A landscape with many peaks, sampled at points; each row gives a point and its height.
A climber steps from a point to whichever of its 2 nearest points has the largest rise for the distance, and stops where none of them is higher. Distance is the straight distance between rows; heights are no part of it.
j285: [111 120 158 153 137 143  83 109 129 149 109  95 100  77 143 135 106 100
 135 132 127  84 162 147 158 155 132 128 172 150 146 102 101  90 177 110
  79]  (h 333)
j424: [ 72  98 138 125  65 194 143  90 112  99 140  86 135  90 133 103 194 119
  76 211 154 158 108 124  86 153 167 157 180 158 133  54 136 125 122 101
 121]  (h 440)
j310: [120 146  67  79  63  96 146 119 133 107 118 148  94 119 136 139 106 153
 103 139 129 117 144 126 116 117 107 150 170 125 118 160 189  97 125 140
 117]  (h 611)
j233: [131 164 117 142 107 102 140 125  88 131  80 126  98 130 140 147  99 164
 109 149 180 115 144 161 171 189 134 156 186 102 113 138  69 124 179 150
 113]  (h 175)
j374: [163 133  97 120 177 157 146 146  97 153 163  73 149 152 173 184 145 103
 169 111 154  73 135 153 143 157 141 123  87 213 121 100 186 117  84 112
 144]  (h 177)
j576: [157 122 107  86 122 141  83 134 171 138 192 115 156 162 102 112 153  73
 158  69 100 120 125  86  96  96 102  80  71 153 121 104 150 148 109 141
 202]  (h 330)
j211: [ 83 109 145 100  87 176 133 114 141 142 143  84 146  84 144  90 181 122
 116 203 138 149  96 125 100 131 170 167 183 158 160 117 100 144 125 115
 100]  (h 473)
j674: [184 162  90 152 185 135 175 165 118 111 143 143 131 179  83 126 152 135
 185 116 139 127 113 115 135 122 120 139  61 145 128 173 109 153  82 148
 119]  (h 260)
j479: [ 90 148 162 145 132 128 123 128 130  89 106 191 105 128 122 137  64 169
  71 135 137 178 117 103 108 137  84 129 155 111 155 158 127 102 188 133
 113]  (h 157)
j406: [117 157  99 145 109 174 107 148 120 146 183 108 118 130  83 130 180  89
 151 126 143 137  76 127 131 138 122 143 145 181 142 135 107 140  60 109
 181]  (h 103)
j315: [109 136 146 193 130 168 141 152 130 107 124 187 171 156  98 120 134 144
  68 185 141 156  58 111 104 109 112 160 153  65 143 128  90 153 133  78
 144]  (h 139)
j428: [ 78  55 187  77 109 119  96  89 140 102 157 110 151 100 184  79 124 139
 102 131 106 145 202 137  98 121 137  78 107 172 154 113 139 131 153 167
 175]  (h 104)
j435: [123 108 129 117 113  66 119  82 111 119 110 155  74 155 158 108  93 126
 165  97  97  91 212 129 135  93 111  82 123 124 115 172 195 153 124 155
  85]  (h 199)
j816: [138 131  99  91  82  73 122 102 155 121 120 126 118 128 154 153 116 122
  84  90 120  99 125 104  96 136 135 119  96 118 103  79 174  77 133 106
 182]  (h 357)
j183: [140 133  81 109 130 143 154 145 115 134 145 132 152 154 101 154 144 140
 140 125 123 173 101 161 168 152 146 160 183 118 133 143 114 175 100 172
 169]  (h 212)
j800: [168 121 160 151 184 139 172 175 129 122 130 122 139 172 191 108 146 130
 171 173 145  89 124 131 114 120 132 146  31 146  97 116 133 164 103 137
 167]  (h 673)
j275: [135 117 144 112 170 113 167 103 142 121 103  73  82 139 179 133 159 118
 188 166 159  77 155 186 158 139 119 131 133 118  97 134 146 142 127 144
  80]  (h 375)
j559: [179 125  97 118 133  86 169 117 105 126 104 172 109 157 126 152  76 162
 108 103 128 104 151 135 157 165 106 123 135 118  88 163 165 117 140 178
 105]  (h 200)
j173: [106  95 115  97 145 106  99  99 124 144 115  88  99 116 184 138 125 131
 186 164 130 117 146 191 168 116 151 145 160 131 128 144 159 145 128 156
  63]  (h 359)
j625: [125 120 152  85 124 136 142 133 178 118 135 105 186 156 178 112 138 127
  63 150 135 128 106  94  75 107 127 131  57 111 121  67 132 138 158 119
 223]  (h 348)
j818: [140 139 165 141 170 154  42 168 119 156 154 156 130 158 137 106 100 109
 130 133 104 126  86  98 124 123 134 163  87 161 130 104  85 135 127 118
 165]  (h 499)
j672: [143 128 149 129 175 138 163 166 183 108 136 116 160 175 179  78 155 162
 144 176 116 103 115 120 100  73 120 161  25 134 128 140 137 158 117 143
 162]  (h 635)
j273: [163 124 130 160 148 183 193 147 131 140 127 126 148 112  29 125 190 128
 154 115 129 124 131 126 124 114  91 106 141 116 137 163  85 144  95 110
 115]  (h 306)
j394: [ 85 108 140  99  80 153 154 133 156  82 131 104 115 104 163  94 137 151
 111 186 145 132 136 104  75 124 140 167 167 153 163 134 143 126 150 120
 137]  (h 511)
j691: [137  87 134 112 129  83  57 129 140 126 131 131 131 154 177 111 111 127
 152 134  83 121 156 139 117 100 162 140 106 141 119 132 165 140 106 153
 147]  (h 85)
j933: [ 80 119 127 109 131 127 115 120 120 162 109 138 130  56 127 126 103 154
 100 129 116 193 115 131 147 135 161 146 166 101 156 108 136 107 156 122
  55]  (h 482)
j580: [155 169  91 125 130 147 149 164 116 152 154 178  75 141 101 130 112 123
 139  97 131 150 107 110 158 162  96 137 127 181  97 170 150 150 103 160
 133]  (h 461)
j605: [134 164  75 121 108  95 115 132 108 138  82 145  89  90  76 121 117 163
 125 105 145 117 157 139 168 129  93 129 197  92 150 157 122 110 144 123
  94]  (h 617)
j520: [120 119 124 162 118 200 150 120 143 142 183  88 161  90  72 156 185  79
 111  94 146 149  96 144 111 146 108  88 126 136 110  86 145 122  83  67
 176]  (h 126)
j270: [154 133 142 140 166 182 208 154 148 124 133 129 109 109 122 148 137 114
 134 132 129 107 147 121 130 151  92 140 113 168 120 138 139 122 126 125
 109]  (h 155)
j332: [185 154 127 134 163 108 191 121 118  99  82 151  81 157 108 146  94 173
 138 125 146 115 165 132 147 162  85 129 116 102 110 171 123 136 153 163
  82]  (h 187)
j90: [122  92 167  90 137 141  65  86 102 139 109 100 119 140 188 135 113 138
 108 150 128 110 143 140 127 168 157 143 145 175 126  62 137 125 150 139
 139]  (h 515)
j468: [113 122 131 132  98  68  51  96  90 111  94 128 120 150 156 136  70 160
 120 156 137 132 133 151 138 129 164 160 175 120 141 147 110 115 158 169
 103]  (h 66)
j583: [119 129 128 116 132  88 144 111 161 110  73 111 139 142 175 129 136 150
 132 157 128  67 130 136 128 115 148 141 120  88 135 110  90  95 144 103
  88]  (h 433)
j658: [105 139 103  91  91 110 169 126 158  78 105 133 104 125 190 119 104 173
 107 175 141 122 147 111  93 118 124 159 137 136 148 154 162 101 160 133
 125]  (h 550)
j68: [128 126 106  85 124 129 154 101 152 155 127 108  67  59 150 146 125  97
 119 124 127  90 156 134 150 150 103 113 136 169 126 126 169  75 128 102
  96]  (h 275)
j682: [145 124  95 123 134 105 109 162 101 164 133 176 116 125 134 116 101 140
 164 120  77 154 135 129 158  97 150 150 128 119 128 178 174 167  94 153
  85]  (h 479)
j329: [108 116 122 178  99 147 103 114 108 154 105  97 103  43  94 146 124  90
  97 139 140 102 150 144 154 160 143 140 187 144 136  93 116  68 139  95
  92]  (h 318)
j732: [ 99 162  78 180 118 161 139 148 139 118 104  96 151 140 121 156 201 133
  99 158 171  95 108 134 148 124 112 155 193 106 146 114 108 119 120  63
 114]  (h 517)
j639: [156 166 145 140 139 107  90 160 127 136 121 119  83 150 114 100 132 124
 203 152 135 120 128 151 150  92 121 146 133 125 117 159  75 164 120 148
  90]  (h 67)
j799: [131 121 155 168 184 194  85 142  84 190 156  97 147 101 143 143 135  97
 136 149 123 123 132 156 180 168 162 159 132 195 138  85 111 139 120 120
 113]  (h 46)
j48: [138 166  60 171 118 116 145 156 131 131  79 116 125 121  86 148 156 159
 120 130 168 114 122 140 144 135 111 159 179  78 144 130 103 104 125  86
 122]  (h 561)
j835: [102 115  89 183  72 168 108  96 139 108 141  93 132 106  65 157 161 123
  88 138 164 157  79 178 128 136 120 133 188  85 118  86 154 135  88  76
 159]  (h 452)
j908: [118 124 162 149 109 103  97 105 102 142 110 151 130 133 123 129 108 131
  86 127 128 165 105 128 123 187 172 137 143 124 101  73  65 112 143 139
 172]  (h 163)
j63: [ 93 120 188 109  78 121 136 133 105 115 107 128 125  50 130  96 118 138
 137 146 131 128 171 128 104 102 141  94 162 111 167 156  57 108 165 115
  73]  (h 154)
j743: [121 120 105 107 170 162 167 140 143 168 161 148 150  92 106 144 153 112
 124  79 110 178  98 128 149 165 132 111 125 152 129 129 143 141  96 122
 141]  (h 428)
j179: [138 147 186 142 197 148  98 159 146 156 106 107 121 136 148 117 102 123
 164 126 130  93 109 112 135  77 101 133  64 114 116 108 108 125 186  98
  64]  (h 532)
j643: [109 161 103 178 135 171 123 140 119 116 173 115 195 185 103 168 172 115
  97 119 152 122  55 108 109 122 131 138 116 149 154  99 147 128  81  64
 197]  (h 385)
j130: [141 151 100 130 127 189 197 134 158 114 183 113 175 129  51 154 180  87
 152  73 146 143  97 112  98 132  96  72  85 115 114 111 155 134  96 104
 171]  (h 141)
j76: [137 185 129 147 126 165 106 194 118 153 132  87 111  98  95 119 134 119
 182 155 128 127 118 136 166  86 118 174 153 136 153 164  82 157 135 123
  65]  (h 61)
j156: [107 142 132 116 125 166 123 121 171 122 152 117 188 182 126 141 169 120
  83 130 138 139  60 104  94 129 119 135 119 108 127  83 126 143 135 103
 189]  (h 366)
j689: [ 85 127 158 189  96 176 121 128 124  81 111 156 129 128  96 123 129 150
  73 180 155 149  89 128 105 115 106 142 191  76 136 107 108 118 148  54
 100]  (h 147)
j510: [162 137  99 169 141  96 135 153 154 133  85 109 156 145 142 151 127 126
 106 134 122  67 105 107 118 106 152 138  92  89 131 105 112  67 122  78
 110]  (h 487)
j752: [172 139 188 160 180  71 138 108 151 108  93 142 105 170 147 114  85 134
 127 135 136  97 140 100  99 120  91 100  30 117 104 123  96 122 166 138
 111]  (h 586)
j537: [178 115 122 140 146  73 134  98 123  99 113 146  90 194 113 107 125 120
 181  98 103 109 193 118 137  95 114  83  89  96  91 161 176 156 100 167
  99]  (h 215)
j552: [163  98 100 114 144 132 149 129 111 177 189 145 115 128 123 116 132  73
 171  94  83 144 149 134 166 140 139  78 106 175 118 169 170 168  72 166
 146]  (h 423)
j241: [118 128 130 138 120  87 128  90  95 111 102 153 122 146 121 164  97 154
  82  96 157 153 133 148 143 195 139 103 175  97 109 121  67 117 156 147
 164]  (h 169)
j106: [ 80 148 167 100  79  79 107 130  75  84 104 133 114  78 172  99  91 164
 136 130 151 147 157 103 107  87 147 110 113  95 147 161  63 105 178 126
  78]  (h 167)
j205: [126 135 156 124 181 135  62 165 119 153 152 154 130 153 175 117  83 132
 158 157  98 161  83 119 144 110 158 180  86 136 137 127 136 151 141 154
 123]  (h 514)
j376: [170 149 154 149 199 122 107 145 164 138  98 115 123 146 169 116 115 126
 141 133 145  67 120  93 105 100  99 131  27 141 112  98 122 102 147  79
  97]  (h 554)
j542: [178 110 179 163 162  93 146 183 117 128 129 156 115 152 173  84 105 115
 182 157 115 114 141 133 122 113 147 135  43 111  82 133 130 154 114 146
 142]  (h 638)
j855: [ 81 110 101  74  65  95 145  84  75 133 130 153 106  50 126 107 109 149
  98 128 119 195 161 137 142 131 146 103 195 125 156 170 153 131 120 155
  81]  (h 274)
j178: [122 104 163 115 124  96 163 106 112 137 110 158 114  66 115 112 123 125
 136  88 103 145 184 145 129 134 130  63 137 107 139 153  87 122 139 123
  95]  (h 140)
j343: [104 154  66  88  77  83 125 103  98 130 106 167  95 113 120 147  97 183
  80 117 168 141 118 144 160 143  97 161 204 100 119 162 167  97 148 130
  96]  (h 670)
j771: [ 89 143  96 176  98 186 119 114 158 108 143  96 133 123 101 147 188 116
  97 147 161 120  75 148 117 107  97 141 170 118 140  97 145 126  94  40
 124]  (h 480)
j460: [108 112 166 122 148  40 101 109 126 119 101 177 138 149 185 123  50 159
  89 119 111 159 128 114 113 112 147 106  83  89 142 141 121 120 165 152
 119]  (h 174)
j442: [132 177 118 153 171 141 154 179 116 149 142 145 178 176 147 124 145 131
 136 145 137 125  49  98 122 120 162 164  75 134 142 130  82 143 100  96
 149]  (h 283)
j119: [133 128 116  91 113  80 129 117 164 118 107 114 156 156 197 134 101 134
  69 143 134 108  97 105  79 119 136 139  87 116 121  83 139 109 148 114
 187]  (h 331)
j54: [120 126 101  95 102 134 146  88 159 135 118  66 146 145 134 166 156 114
 127 106 145 103 134 150 140 163 139 120 157  97 107  75 119 115 143 126
 160]  (h 538)
j497: [129 130 143 118  45 141 124 111 137  66 162 123 144 155  88 150 116  97
 122 106 114 125 169 118  72 131 103  92 146 102 112 130 147 131 151 183
 232]  (h 242)
j207: [176 136  83 147 162 152 198 155 111 147 140  89 172 109  53 134 192 122
 176 101 148 120 138 159 166 124 130  84 122 125 150 168  96 153  69 139
 121]  (h 279)
j650: [ 94  86 190 119 137 105 137 101 158  78 103 139 126 120 170 119 108 154
 116 111 117  89 179 114  92 115 110  80 101 134 150 133 110  90 164 130
 127]  (h 115)
j11: [141 137 140 133  99  98  97 138 168  91 102 132 122 154 114 104 134 138
 129 152 111  99 137  99  75  65 103 145 122 114 148 156  99 121 126 118
 121]  (h 431)
j673: [ 56  75 173 131  86 188 138  81 109  72 131 116 174 131 145  87 159 142
  56 192 156 167 103 107  74 154 167 134 181 125 140  63 132 140 161 119
 140]  (h 427)
j960: [126 121 143 116 131  77 155  82 123  76  79  88  89 163 166 136 127 134
 180 169 164  59 170 176 142 120 136 122 142  80 108 128 117 117 141 135
  99]  (h 394)
j794: [115 115 118 209 177 162 145 167  93 161 129 140 194  98  87 154 155 124
 117 105 122 146  99 146 154 144 166 130 151 106 145 115 120 106  98  81
 111]  (h 392)
j634: [ 93  97 128  95 123 103  92  54 149 118 109  82 130 132 143 153 134 127
 138  96 141 103 157 180 156 156 140  92 169 117 123 105  97 102 154 146
 121]  (h 577)
j981: [ 80 109 126  90  91 125 183  71 141  90 112 140 117  92  96 153 132 155
  87  98 155 173 131 143 110 146 109  89 179  70 136 118 146 108 139 106
 135]  (h 243)
j319: [131 151 163 138 100  96 122 151 121 148 109 163 112 103 122 105 117 126
 121 114 121 157 102 103 107 152 159 143 125 108 103 122  64 120 134 110
 151]  (h 156)
j975: [141 135 125 129 178 100  73 157 115 166 154 172  93 161 166 100  92 124
 188 131  85 156 119 124 160  81 132 150  84 124 125 163 192 185 112 169
  95]  (h 500)
j455: [153 148  90  80 125 132 138 126 184 110 164 127 153 184  96  97 159 115
 161  81  94 137 144  70 104  77 103  95  45 126 121 139 168 173 106 163
 173]  (h 365)
j865: [192 131  72 150 171 107 147 134 131 157 118 115 114 121  63 112 173 117
 202  83 144 116 164 147 175 116 119  71 106 117 127 159 110 153  86 147
  79]  (h 256)
j762: [119  82 141 186 139 180 161 147 132 151 126 118 179  68  91 140 164  95
 120 121 110 113 131 139 119 127 149 121 151 111 147 121 113  86 104  74
  98]  (h 364)
j314: [164 122  70 139 146 103 122 163  92 166 163 193 118 158 107 102 109 107
 183  81  76 139 136  87 159 115 147 105  94 151 115 185 164 163  68 155
 125]  (h 446)
j169: [142 123 145 105 154 190 121 134 141 164 173  71 174 126 140 136 196  94
 144 128 123  89 118 125 106 108 126 115  91 187 149 101 110 149  87  93
 167]  (h 445)
j863: [126 134 163 102 135  68  71 136 127 154 122 116  44 120 192  85 115  93
 183 147 121 111 170 129 129  84 111 124  92 146  94 140 197 138 121 120
  85]  (h 180)
j62: [ 94 113 167 173 179 183  77 144 110 171 114 133 215 160 134 124 169 116
  74 141 126 130  75 110 150 130 163 145 138 109 138  76  67 136 146  96
 103]  (h 469)
j148: [121 144 153 115 164 158 157 160 143 170 114 133 131  63 102 122 112 136
 147 108 111 174 119 127 161  99 123 129 139  93 159 138 102 131 169 112
  52]  (h 501)
j897: [149 107 122 106  87 128 100 114 169  91 152 106 144 154 100 136 143  87
 157  91  88 104 179 118  96 106 106  89 132 125 121 127 142 143 129 171
 194]  (h 282)
j28: [125  98 170 161 111 178 171 139 139 128 133 131 151  68  50 116 165 118
 118 140 118 122 133 135 101 105  98 100 168 108 134 158  89 127 117  90
 109]  (h 332)
j13: [218 156  55 122 162 119 176 128 108 106 121 146 134 205  63 152 126 167
 152 103 142 132 127 120 157 133 104 134  93 121 114 170 161 162  94 186
 130]  (h 241)
j868: [162 141  67 135 152 130 157 141 142 114 118  91 114 142 129 183 139 126
 160 130 124  58 151 137 140 110 109 153 108 159 131 159 190  89  98 136
  87]  (h 220)
j5: [125 154 157 163 118 206 126 177 111 151 156 117 135  84 128 116 139 100
 158 190 129 131 117 128 154 118 135 176 153 170 156 149  86 149 133 113
  89]  (h 56)
j853: [ 88  68 185  99 135 106  60 101 130 111 137 136 116 126 192  84  95 137
 152 143  94 139 188 137 117  99 146  97 118 158 148 141 151 156 144 157
 129]  (h 95)
j869: [167 190 104 176 196 128 144 185 105 143 121 116 143 179 129 138 145 133
 188 126 162 100  96 125 141 119 139 142  63 149 121 145 104 131  94 105
  98]  (h 272)
j979: [128 106  96 143  98  96  74 101 131 116 106 125 151 169 108 172  92 157
  92 141 121 128 117 152 125 127 136 154 198 100 141 133 129 105 140 159
 157]  (h 58)
j637: [159 141 117 135 168 169 171 151 108 155 130 104 112 131 176 165 132 112
 135 134 154  90 132 132 161 180 116 155 111 177 102 106 155 119 127 116
 111]  (h 166)
j676: [154 111 142  99 171 139 108 122 139 150 155  96 135 157 153 121 166 100
 179 120 122 107 115 152 143 130 140 120 100 156 115 114 111 167  99 132
 155]  (h 478)
j737: [126 139 124 173 179 167 134 181  88 170 162 161 164 107  91 137 122 126
 151 105 110 165  91 136 167 160 156 151 123 141 146 134 108 127  98 123
 128]  (h 408)
j82: [102 144 138 115 118  63  74 118 118 137 112 133  62 126 168 104  89 129
 177 122 109 110 173 129 146  73 119 112 124 118 137 165 159 139 152 132
  46]  (h 189)
j475: [137 107 128 118 106  85 123 100  89 155 136 180 100 134 130 141  80 133
 107  52 115 124 171 132 158 172 109  85 151 153  84 165 164 121 142 172
 111]  (h 188)
j949: [128 176 113 185 162 185 103 161  86 192 159  89 124  87 125 147 149  88
 125 110 163 111 116 130 171 175 136 132 126 218 143 104 132 100 114  70
 128]  (h 42)
j215: [123 108 183 127 187 166  71 136 125 183 139 143 175 155 132 111 144 109
 107 118 123 128  74 117 132 145 141 131 101 145 123  83  60 143 131  98
 152]  (h 484)
j142: [119 161  74 138  87 169 130 121 122 171 189  80 130  88  73 141 190  78
 123 100 163 152  94 155 136 151 119 110 152 164 123 124 156 130  60 100
 181]  (h 114)
j400: [ 60  80 160  94 125 151 111  75 131 114 111 109 163 122 161 102 135 158
  66 158 139 168 104 112 103 157 186 139 164 131 162  66 127 116 159 131
 105]  (h 447)
j16: [147 130 138 138 102  83  49 134 117 126 112 114 107 160 159 115 108 120
 169 159 123 122 134 151 127 121 157 149 134 126 111 129  93 142 119 150
 142]  (h 75)
j761: [159 105 145 142  89 133 137 170 121 120 151 129 171 135 133  98 158  97
 135 142 100 113 110 115  99 124 177 156  90 135  98  98  91 143  92 128
 214]  (h 326)
j155: [171 135  98 139 183 144 145 145 142  98 146  85 152 190 146 170 139 128
 169 129 141  72 132 123 119 107 113 132  61 189 144 142 198 115  89 130
 134]  (h 196)
j342: [164 128 188 155 171  55 139 149 124 118 111 156  84 144 185  97  75 132
 157 157 130 114 165 121 109 105 108 124  37 108  87 142 159 138 161 150
 119]  (h 612)
j819: [120 102 170  71 118 144 101 108 128 125 166 120  89 132 183 120 107 122
 124 146 129 134 156 145 123 171 118 141 140 204  99 114 149 153 141 172
 168]  (h 495)
j372: [141 128 144 107 101 126 216 120 151  65 111 169 139 135  80 123 140 161
  97 113 129 167 143 107  85 117  90  96 120  66 118 141 132 148 146 141
 173]  (h 176)
j395: [129 150 116  79 118 121 156 125 194 103 142 146 118 158 142  96 140 143
 114 100 113 132 134  79  96  95  82 125  59 138 123 129 180 145 142 147
 164]  (h 395)
j506: [175 139  64  85 128 108 183 129 120 106 138 157 147 188 107 162 116 154
 130 131 129 151 103 135 139 143 119 151 132  94 110 157 137 179 123 197
 167]  (h 225)
j774: [137 138 117 171 118 136 122 159  94 139 136 135 173 156 151 138 147 122
 109 167 128 144  70 113 124 143 192 189 121 132 120  94  92 132  89 105
 177]  (h 297)
j668: [124 102 165  93 131 114 169 104 167 121 122 127 116 100 129 113 137 122
 131  93  96 117 171 120 105 127 120  83 113 132 124 133 116 120 134 134
 131]  (h 128)
j198: [115 139  95 162  80 141 110 103 128 132 134 125  85  82  36 124 144 119
  96  99 162 160 122 174 142 157  92 111 213 123 120 128 126 127 108 105
 157]  (h 426)
j929: [122 119  80 122 133 131 135 106 138 171 136  92 117  42 117 151 140 100
 112 128 117 123 132 152 153 133 135 131 167 150 158 127 154  81 107 109
  89]  (h 296)
j328: [129 157 137 159 169 179 124 164  98 143 177 109 197 166 125 155 167 106
 131 113 146  91  96 104 103 123 140 117  89 191 151  96 140 109  84  54
 177]  (h 407)
j499: [152 123 123  95 126 147 133 113 145 149 154  72 162 150 137 153 178  84
 157  96 139 128 116 150 141 168 156 111 118 125  87  78  86 157 128 139
 178]  (h 505)
j488: [142 131  92 127 173 105  84 139 133 165 126 147 160 171 122 126 123 143
 130 111 123 164  73 148 175 152 165 151 128 105 121 120  86 158 105 163
 154]  (h 202)
j627: [ 78 163 159 102  71  68  87 114  74  93 104 124  60 104 183 114  84 136
 175 139 144 121 178 134 134  97 122 104 129 114 153 164 103 113 168 136
  61]  (h 178)
j838: [143 123  77 152 103 116 127 151 151 120 132 119 153 132 119 165 143 110
 114 108 126 108  92 101  94 123 138 128 108 116 108 102 159  79  88  88
 174]  (h 413)
j203: [108 132 159 118 174 135 116 148 149 144  95 103 112 102 145 136  83 142
 157 132 114 123 130 145 168  81 120 134 111  98 141 126 130 116 205 114
  26]  (h 516)
j757: [ 81 104 107  91  49  98  96  86 140 113 131 116 127  93 130 127 130 128
  82 123 116 158 112 115  73 129 160 138 136 111 105  71 177  89 119 122
 170]  (h 322)
j180: [171 144  55 136 135  97 187 108 113 109  83 152 139 151  70 164 109 172
  88  92 161 109 137 147 165 163  88 120 161  79 104 146 140 104 148 154
 153]  (h 214)
j515: [ 87 113 191 142 157 176  75 141 110 146 113 128 176 131 146 104 115 143
 120 168 117 147  94 108 139 114 187 172 139 118 153 103  77 137 185 122
  68]  (h 453)
j834: [129 122 130 113 136 138 121 160 163 120 163 175  99 147 135  86 117 138
 131 118  86 144 142  82 111 108  89 135  87 180 128 163 182 156 121 156
 168]  (h 416)
j991: [121 150 131 130 137  68 145 111 134  98  90 196 123 142 114 137  60 173
  62 117 124 161 126  89  95 103  91 109 103  80 163 157 127 105 168 132
 124]  (h 165)
j595: [139 161 126 124 118 179 175 168 135 117 183 148 106 155  90 119 171 104
 160 137 128 138  94 108 126 145 104 153 134 154 128 138  81 170  90 141
 202]  (h 92)
j888: [148 120 159 129 105  90 181 116 123  66 109 167 126 154 128 136  91 155
 104 113 130 137 171 116  93 135 111  92 114 106 118 149 102 139 153 177
 187]  (h 193)
j976: [132 158 143  97 105 134 120 151 111 154 149 155  57 107 157 113  94 110
 127 131 118 157 130 126 136 167 114 165 140 196 106 149 144 151 141 155
 128]  (h 477)
j152: [148 171 156 141 158 141 173 156 113 126  88 128  94 127 129 142 102 152
 153 150 152 125 143 147 172 150 104 147 146 101 122 153  88 150 184 146
  68]  (h 179)
j750: [126 113 154 117  57  84 124  98 121  52 131 121 140 170 153 147  77 133
 105 130 128 101 185 127  82 129 120 105 124 127 118 148 132 120 162 198
 217]  (h 213)
j478: [160 124 109 131 117 140 135 170 123 118 177 184 113 153 119 125 105 120
 119 103 111 135 115  87 116 155 105 149  95 180  91 150 190 133 116 171
 206]  (h 437)
j26: [126 124 141 166 135 129 150 147 143 110 128 202 143 129  89 125 102 147
  79 135 115 179  67 109  93 114 112 131 123  67 136 129 122 129 115  91
 156]  (h 131)
j744: [163 136  68 110 127 104 157 122 129 159 117 118  74  87 131 130 119 105
 155 108 123  75 180 141 172 120 110 117 133 149 123 171 194 101  97 147
  53]  (h 251)
j436: [ 92  96 116  92 154 118  97  89 151 162 108 127 146 117 146 137 125 151
  91 110 119 171 102 141 147 157 180 144 153 117 146  94 149 109 135 137
  99]  (h 466)
j660: [ 93 108 115  79  53  89 106  81 105 152 131 119  93  57 133 103 140 120
  98 140 106 177 140 123 115 144 176 133 160 159 126 105 153 113 113 147
 115]  (h 295)
j670: [134 150 109 131 123 120  95 164 164 123 116 139 129 116  84 103 149 148
 152 128  99 122 120  92 102  52 109 142 122 107 154 168 111 112 110  96
  75]  (h 488)
j787: [122 123  66 115  96 122 176  84 128 121 116 134 144 120  77 179 123 143
  84  77 152 144 121 166 140 176 105 111 182  72  86 119 165  97 141 142
 157]  (h 229)
j630: [196 139 106 139 157  73 137 111 117 131  82 141 103 147  70  89 140 151
 185  89 118 120 181 128 167 105 105  75  98  65 122 161 112 157 112 139
  51]  (h 237)
j725: [ 99 143 163 175 119 169 104 136 116 103 117 155 113 115 108 135  75 149
  92 165 151 166 104 109 123 132 111 160 182 105 156 124 110 110 191  96
 103]  (h 153)
j422: [163 111 137 146 111  85 116 145 166 106 115 125 171 174 129 114 133 118
 141 151 101  93 121 111  84  81 143 124  88 104 119 130  88 130 113 137
 181]  (h 374)
j136: [141 153 102 124  94 115 135 147 141 123 107 141  82  79  61 118 139 134
 137 119 126 131 156 112 118 100  86 110 168 108 153 171 133 118 118 105
  90]  (h 560)
j589: [103 148 124 150  52 112 131 130 141  85 106 142  92 113 112 132 126 138
  87 151 143 142 102 121  71 118 105 143 166  91 121 124 129  93 127  78
 143]  (h 134)
j52: [130 132 117 120 104 170 208 147 171  92 164 151 169 135  86 125 150 117
 117 110 125 167  91 110  82 113 100 116  84  76 107 115 152 151 112 131
 212]  (h 158)
j35: [ 86  85 161  75 104 117  91  46 109 134 117  98 112 101 155 151 130 129
  95  98 130 133 157 156 141 179 159 101 156 168 115  73 111  96 137 154
 138]  (h 544)
j884: [ 93  88  94  80  78 130 154  70 107 110 133 117 120  75  95 142 125 151
  88 136 140 178 147 159 139 156 136 122 226 109 149 145 167 116 132 150
 111]  (h 259)
j443: [105 113 175 127 117 127  82 108 103 140 120  68  93  80 166 108 107  97
 173 188 138 112 160 170 159 126 160 134 159 147 140 111 107 124 160 144
  46]  (h 345)
j832: [137 122 128  82 175 162 133 140 117 188 195 150 120  91 133 118 141  82
 148  89 106 155 110 113 148 152 132 106  93 211 128 128 146 150  83 125
 155]  (h 449)
j854: [118 109 103 196 155 125  68 110 146 127 103 120 182 167  93 173 129 128
  76 111 122 120  92 134 141 132 133 135 173  91 145  96 121  96 131 113
 152]  (h 48)
j631: [ 95 112 190 120 145 156  90 147 134 104 120 120 142 123 170  83  85 149
 147 183 114 145 125 122 120 111 152 150 150 134 169 143  99 145 208 140
  70]  (h 441)
j793: [ 89 102 144 113 125  68  92  79  80 139 116 190 115 137 185 147  55 167
  80  85 107 155 152 131 147 156 140  98 126 126 115 150 142 106 165 175
 104]  (h 181)
j321: [102  88 155  67 104 125 143  81 160 133 161 129 121  78 157 114 125 101
 108  91  82 130 200 125 111 126 106  62 113 167 139 128 168 132 145 154
 159]  (h 116)
j396: [113 146 168 179 160 197 100 165  76 174 154  81 175 118 147 128 180  92
 169 173 127  99 122 155 173 126 163 160 136 182 159 120  79 152 115  96
  91]  (h 50)

For each start below, name the point where the climber stops.
j630 => j832
j130 => j634
j315 => j559
j455 => j634
j949 => j510
j625 => j634
j329 => j510
